Points on a hilly landscape, in no order, each with its height.
From any point a ball takes the steepest step (drop divided by distance) to one of its 2 nearest points. It stops when none of these is lower. Distance is the straight distance between rows; heights are no part of it.
Z_410: [119 144 115  96  47 106 137 133 143 129  88 110 163 107  66 163 133 137
 109 142 128]  height 42.8
Z_130: [104 113 122 118 161 146 130 166 131 115 132 137 123 116 127 111 195 116
 108 105 121]  height 70.5
Z_40: [ 97  99 151 139 167 105 140  99  98 135 192 109 101 146 134 107 153 132
 161 127 119]  height 57.7
Z_740: [146 124 112 118 140 141 146 183 122  79 136 111 110  80 110 102 109 149
 105 120 164]  height 76.4
Z_522: [123 172 142 158 170 136  87 145 102 139 117 201 118 183 181  95 196 175
 147  98  74]  height 52.3
Z_209: [145  84 149 140 175 155  63  67 107 178 121 115 157 210 171 113 140 131
 124  97  98]  height 38.3
Z_545: [113 154 172 146 114 136 146  84 110 178 123 107 156 186 197 123 115 183
 137 126  86]  height 63.8
Z_170: [107 134  54 107 162  84 135 149 113 108 122 130 125 121 133 119 134 144
 160  99 163]  height 28.9
Z_593: [127 105  93 108 137 110 110 131 125 147 168  90 152 149 161 134  99 148
 143 152 161]  height 32.8
Z_712: [128 115 109 136  83  93 120 140 116 123 145  73 127 136  97 164 156 169
 165 161 133]  height 37.7
Z_705: [162 166 119 127  49 112 145 134 117 127 153 137 214  36  92 144  60  43
 162 146 161]  height 41.0
Z_9: [132  94 127 110  82 120 151 156 121 115 101  85 112  94  78  95 155 131
 115 129 114]  height 35.5
Z_418: [133 144  82 103  93 147 109 168 144 115 138 124 156  92  82 148  81  98
  98 108 178]  height 40.3
Z_357: [127 144 117 100 142 132  94 152 160 152  79 123 163 152 180  86 122 168
  94 119 109]  height 8.4
Z_913: [129 148 142  99  72  90 107 119 124 149 125  93 151 119  88 171  81 115
 108 151 118]  height 47.7
Z_986: [111 127 127 135 193 141  96 156 132 108 164 171 124 156 169 181 145 162
 106 108 126]  height 26.1
Z_220: [ 81 148 118 125 141 128 151 133 106 149  97  85 161 104 133 151 152 102
 149 101 162]  height 72.0
Z_294: [132 153 121 118 135 180  93 154 108 140 138 176 147 182 183 108 191 138
 107 112  73]  height 53.9
Z_474: [175 144 135 101  73 101 122 106 133 142 102  96 142  92  94 137  62  66
 141 178 121]  height 47.9
Z_519: [104 160  89 150  69 156 175 160 161 130 121 137 155  89  92 126 149  86
 117 111 164]  height 28.0
Z_951: [164 161 111  97 146 141 119 114 128  60 149 163  95 114  92 140 117  99
 130 166 125]  height 54.2
Z_174: [110 142 169 159 145 124 115  92  86 162 101 121 101 176 116 119 162 142
 109  85  93]  height 29.1
Z_703: [108 104 134 138 124 141 158 125  65 137 129  78 157  88 113 154 150  69
 151 155 162]  height 72.8
Z_765: [ 93 191 108 113 142 146 144 140 144  80 141 165 159 113 111 185 159 149
 126 101 145]  height 16.8
Z_966: [147  87  77 104 109 131 132 147 141  78 136 151 146 103  70 148 170 131
 123 156 144]  height 27.1
Z_392: [108 102 147 165 142 169 159 145 100 101 126 106 128  67 110 148 151 113
 129 177 162]  height 73.9
Z_743: [153  83 139 100 158 124  92  79  96 141 111  90 142 191 151 143 143 137
 144 125 102]  height 40.7
Z_427: [158 106 106 115 144 127 107 127 105 111 124  91 110 157 131 147 170 109
 180 103 115]  height 43.1
Z_982: [112 156 121  89 186 113 118 139 160  66 121 182 129  88 106 161 148 165
 139 133 142]  height 20.6
Z_75: [141  84 156 144 140 100 130 130 151 142  96 116  94 141 149 100 173 195
 159 134  77]  height 37.3
Z_53: [142 155  88 145  55 135 123 151 110 135 151 108 177  83  90 160  88  72
 139 131 188]  height 37.8
Z_620: [104 127 204 163 145 161  93 139 123 162  97 169 126 165 182 102 139 207
 103 106  73]  height 19.8
Z_885: [ 96 125 197 149 163 164  84  92 114 171 106 141 150 178 157 133 121 156
  61 114  98]  height 29.7
Z_840: [117 136 152 137 113 125 159 130 116 148 111  82 128 156 145 115 115 178
 100 118 119]  height 66.7
Z_467: [ 97 173 126 107  94 143 106 135 104 172 130 143 188 159 145 143 177  93
 116  95  92]  height 28.6
Z_922: [125  73 171 133 170 161 103  75 142 175 129 124 143 176 160 114  97 116
  75 127 115]  height 35.0
Z_202: [172 166  86  65  77 116 183 136 135 117 129 144 191 108 109  93 117  78
 117 139 116]  height 47.5
Z_561: [107 180 137  99  92 113 165 122 119 128 149 146 100 166 157 132 129 165
 140 107  69]  height 65.6
Z_690: [112 184 122 103  99  92 169 110 137 119 134 120 100 117 135 151  82 159
 163 140 121]  height 62.0
Z_309: [133 129  98  96  86 147 100 167 207 126 132 130 155 120 143 144 131 179
 146 145 123]  height 23.5
Z_68: [119 112 175 168 177 142  96 141 107 129 182 166 103 193 168 146 125 175
  88  93 113]  height 31.2
Z_206: [153 154  96 107  55 123 173 128 150 144 121 143 190  71 103 116 117  46
 154 155 142]  height 44.6
Z_277: [137 112 169 191 148 151  44 177 129 178  74 178 139 160 190  79 197 170
 150 119  80]  height 16.9
Z_120: [ 95 161 106 118  91 113 153 133 174 106 111 140 134  82 127 180  77 143
 140 133 164]  height 58.1
Z_363: [144 101 128 116 137 136 105 153 119  91 107 110 112 110 109 168  86 137
  78 141 145]  height 77.7
Z_188: [151 152  63 148  88 130 148 137 156  81 104 152 120  77  99 181 102 104
 150 136 178]  height 54.1
Z_468: [145 137 146 165 170 105 127  85 126 120 126 162  89 191 177 163 108 193
 151 105 106]  height 44.3
Z_590: [145  94 160 158 192 113  92  70 170 176  87 146 130 174 174  70 127 188
 151 129 107]  height 63.7
Z_789: [133 151 112  68  96 158 183 119 125  88 128 152 158  95  94 105 154  71
 118 118 100]  height 50.0
Z_210: [109 167  99 125  90 162 141 158 145 157 135 133 173 136 160 164 168 115
 144  84 127]  height 25.7
Z_397: [129 130 120 112  78 191 155 169 152 122 170  99 152 111 151 138 153  87
 148  99 126]  height 29.3
Z_553: [117  94 121 148 115 178 162 168  99  92 144 133 113  56 119 123 106  98
  89 130 176]  height 75.3
Z_179: [137 131 164 118 148 153 181 106  74  98 150 111 108 114 137 106  96 103
 118 156 123]  height 51.4
Z_539: [ 85 167  98 116 140 147 113 163 138 125 157 161 143 151 173 164 165 151
 129  78 123]  height 22.5
Z_286: [135 147 146 152 187 108 137 140 141 131 117 164 106 164 193 108 157 184
 149  96 103]  height 49.7
Z_909: [102 106 137 189 166  96 142 108  79 124 169 117  91 129 109 102 116 119
 129 148 177]  height 55.5
Z_918: [111 124 162 154 109 124 106 145 139 140 149  62 107 114  96 134 124 173
 145 175 139]  height 30.4
Z_883: [177 124 158 103 116 114 178  86  86 139 164 114 145 166 171 141  66  67
 142 129 101]  height 44.4
Z_548: [136 149 110 106 137 150  80 168 195 120 112 175 144 132 138 117 132 170
  84 139 116]  height 15.3
Z_161: [119  97  82  69 110 110 126 160 157 134 114 116 155 130 156 139 111 153
 131 118 135]  height 29.5
Z_607: [158 114 149 174 127 132 121  61 143 198 106 107 145 200 174  87 106 182
 144 108  93]  height 60.6
Z_234: [157 124 139  95 107 129 157 108 114 145 123 104 123 131 148 117  92  49
 144  98  95]  height 41.7
Z_162: [ 93  97 114 111 128  69 179  84 103 155 129 153 128 166 149 118  96 136
 120  76 121]  height 58.0
Z_977: [152 130 104 137  90 116 152 107 101 114 147 157 119  76 117 122  53  67
 112 187 164]  height 58.7
Z_639: [153 128 117 157 153 104 102  89 114 142  96 102 109 157 105 136  61 115
  96 158 160]  height 80.1
Z_666: [133 100 151 172 157 113  94 146 116 141 118  77 108 158 128 128 133 192
 111 103 139]  height 69.0
Z_347: [135 156 172 157 215 133 139 106 104  86 139 116  74 125 142 113 107 134
 139 116 146]  height 28.5
Z_413: [163 131  91  93 120 147  85 143 125 131 112 138 146 181 145 133 180 121
 102 124  87]  height 55.1
Z_187: [119 122 144 176 108 112 122 137 148 127 122  93  77  81  87 111  88 137
 129 167 164]  height 20.9
Z_495: [167  60 147 142 121  97 145  85 125 145 112  94  90 185 134 103 139 163
 158 152  88]  height 45.7
Z_244: [104 144  78 104 166 118 130 138 117  70 115 141 132  68  95 155 107 151
 159 129 173]  height 26.0
Z_348: [121  65 136 138 102  99 149 135 119 124 135  87  69 107 104  71 121 138
 146 118 123]  height 29.4
Z_507: [ 97  89 149 139 130 101 130 133 161 146 152 118  79 134 135  80  97 158
 125 106 135]  height 21.1
Z_754: [148 157  99 158 141 160 131 148 167  77  90 132 135  81  92 166 161 117
 146 143 169]  height 51.0
Z_904: [143 134 108 125  94 138 177 135 124 112 112 118 104  97 142 119 107  81
 138 105 139]  height 38.9
Z_455: [117 117 173 167 128 143 100  95  97 165 174  82 101 169 121 125  96  94
 124 109 131]  height 19.5
Z_76: [157 132 105  71  99 185  94 153 142  98 130 135 190 142 111 160 174 124
  98 121 103]  height 56.7
Z_551: [106 144  75 173 119 120 164 151 140 130 151 158 114 115  95 113 159  93
 117 136 166]  height 22.4
Z_967: [112 165 119 148 100 132  81 155 149 170  85 153 140 170 175 107 157 170
 138  98  85]  height 14.9
Z_402: [195 109 124 102  90  95 167  99  97 136  97 102 132 108 124  94  66  53
 131 159 114]  height 44.7
Z_751: [134  89  93 123 128  85 128 146 177 120  98 144 100 128 117 127 180 167
 164 150 110]  height 27.2
Z_654: [124 131  85 157 129 122  84 170 158 155 102 127 124 155 126 130 156 126
 102  86 146]  height 72.9
Z_674: [ 88 105 168 141 100 107 130 108 134 169 153  91  96 109 107  96  66 111
 128 154 150]  height 9.3
Z_900: [135 122  84 126  97 104 111 133 104 149 165  89 160 108 125 162  57 106
 137 160 190]  height 35.2
Z_126: [108 114 165 136 203 153  96 149 159 146 144 154 114 130 161  84 173 121
 106 110 133]  height 69.7
Z_554: [108 147 170 155 178 164 116 114 103 132 137 103 109 147 126 134 139 117
 101 118 129]  height 24.2
Z_386: [130 166 139 152 134 169 114 132 184 118  80 145 129 106 108 150 180 120
 105 153 134]  height 48.2
Z_354: [163 163  97 136 116 124 145 107 113  92 169 143  83 116 118 142  74 100
 144 180 157]  height 56.4
Z_597: [129 144 133 138 180 142  91  95 178 117  86 140 102 117 126 148 138  98
 140 160 146]  height 45.3
Z_707: [127 102 144 126 147 123 114 107  71 129 119  75 135 134 108 144  72 117
  71 133 152]  height 79.0
Z_600: [119  54 127 137 167 105 197  66  95 139 141 135 125 168 149 101 123 158
 126 107 118]  height 53.4
Z_573: [152 138 109  84 115 131 134 120  84  96 125 151 167  59  97 129  43  62
  89 163 153]  height 60.5
Z_465: [122 102 192 142 201 108  79 152 202 154 129 181  93 120 161  81 157 166
 136 126 110]  height 68.3
Z_205: [142 140 134 144 118 144 125 108 158 117  93 123  73  99 118 146 110  74
 155 142 139]  height 42.5
Z_936: [138 111 117 132 176  85 143 114 164 113 105 181  72 130 123 114 145 144
 136 146 122]  height 16.2
Z_86: [139 131 120 171 146 124  85 198 140 131 114 142 134 138 124 172 195 170
 119  89 136]  height 71.9
Z_815: [104 101 119 138 159 114 177 108  78 125 138 127 114  98 130  72  94  99
 124 134 167]  height 53.6
Z_535: [141  84 140 106 148 119 188  61 107 138 151 119 117 172 177 119  96 116
 175 118 105]  height 48.6
Z_956: [167 124 115 140 133 156 136 134  99  92 146  90 119 145 110 143 183  86
 137 151 126]  height 44.8
Z_124: [129 133  87  64  87 120 126 123 135  73 147 145 164  75  56 125 103 133
 125 168 145]  height 34.3
Z_211: [124 185 134 121 130 152 168 125 135 115 160 141 134 123 134 107 121 118
 106 173 127]  height 48.5
Z_697: [127 127  78 139  99 118 114 151 124 109 166 138 142 133  77 187 179 142
 135 135 151]  height 32.9
Z_556: [147 163 109  92 107 178 158 133 119  51 158 150 107  77  91 109 139  84
 145 129 122]  height 52.1
Z_45: [114 111 133  76  93 147 124 143 129 146 202  89 153 114 129 125 139  78
 161 133 132]  height 32.1
Z_975: [167  91 191 165 222  83  80 103 166 152 112 162  81 143 140  71 141 172
 134 120 125]  height 66.3
Z_143: [106 116  88 149 127 104 110 115 133 148 131 141 131 111  93 150 127  66
 118 151 169]  height 17.5
Z_533: [131 159 149  84 100 166 157 138 122 112 163 117 172 116 121 163 128 132
 121 164 118]  height 45.2
Z_252: [121 119 177 204 173 113  96 180 134 155 106 126 124 138 152 144 180 181
 127  76 137]  height 70.7
Z_90: [112 134 129 121  51 113 187 142 122 141 134 132 125  92  96 133 123  72
 114 106 122]  height 34.4
Z_215: [129 132 122 150 151  86 121 127 150 107 153 153  63 160 140 155  78 180
 138 120 134]  height 36.2
Z_452: [148 154 137  72  60 134 144 125 123  97 179 126 184  81  61 157  93 120
 140 178 119]  height 40.1
Z_943: [ 89 104 133 105 154 137 144 134 114 140  88 101 145 111 114 115 149  92
  92  93 138]  height 71.3
Z_672: [114 121 158 144 186 107 146 124 143  85 142 156  71  97 134 129 110 154
 144 143 149]  height 26.7
Z_976: [101 176 135 123 104 112 122 115 100 166  82 121 149 150 108 124 172 123
  97 102  92]  height 31.6
Z_485: [156  99 172 141 116 113 146  40 121 165  92 128 102 191 130  99 109 165
 128 110  69]  height 54.4
Z_366: [134  75  81  95 122 137 120 129 144 118 129 131 141 100 115 132 144  66
 139 152 152]  height 21.3
Z_251: [ 99 112 168  92 144 110 100 108 120 128 148 127  89 146 115  90 169 139
 150 104  72]  height 60.1
Z_152: [ 86 160 177 157 122 157  68 180 140 165  86 185 156 146 184  82 172 205
 119 126  79]  height 8.3

Where does a ball stop that starts at each point below?
Z_707 | Z_936
Z_86 | Z_936
Z_120 | Z_143
Z_162 | Z_143
Z_474 | Z_143
Z_130 | Z_936
Z_639 | Z_936
Z_40 | Z_143

Call two points neighbours if one is among the 2 nearest of the other. Go from one point of each pair to the other, from neighbour to neighbour, staying as low as possible. Name the highest point that can't be avoided.
Z_674, Z_152 | Z_976
Z_539, Z_357 | Z_161
Z_152, Z_357 | Z_967
Z_936, Z_674 | Z_347
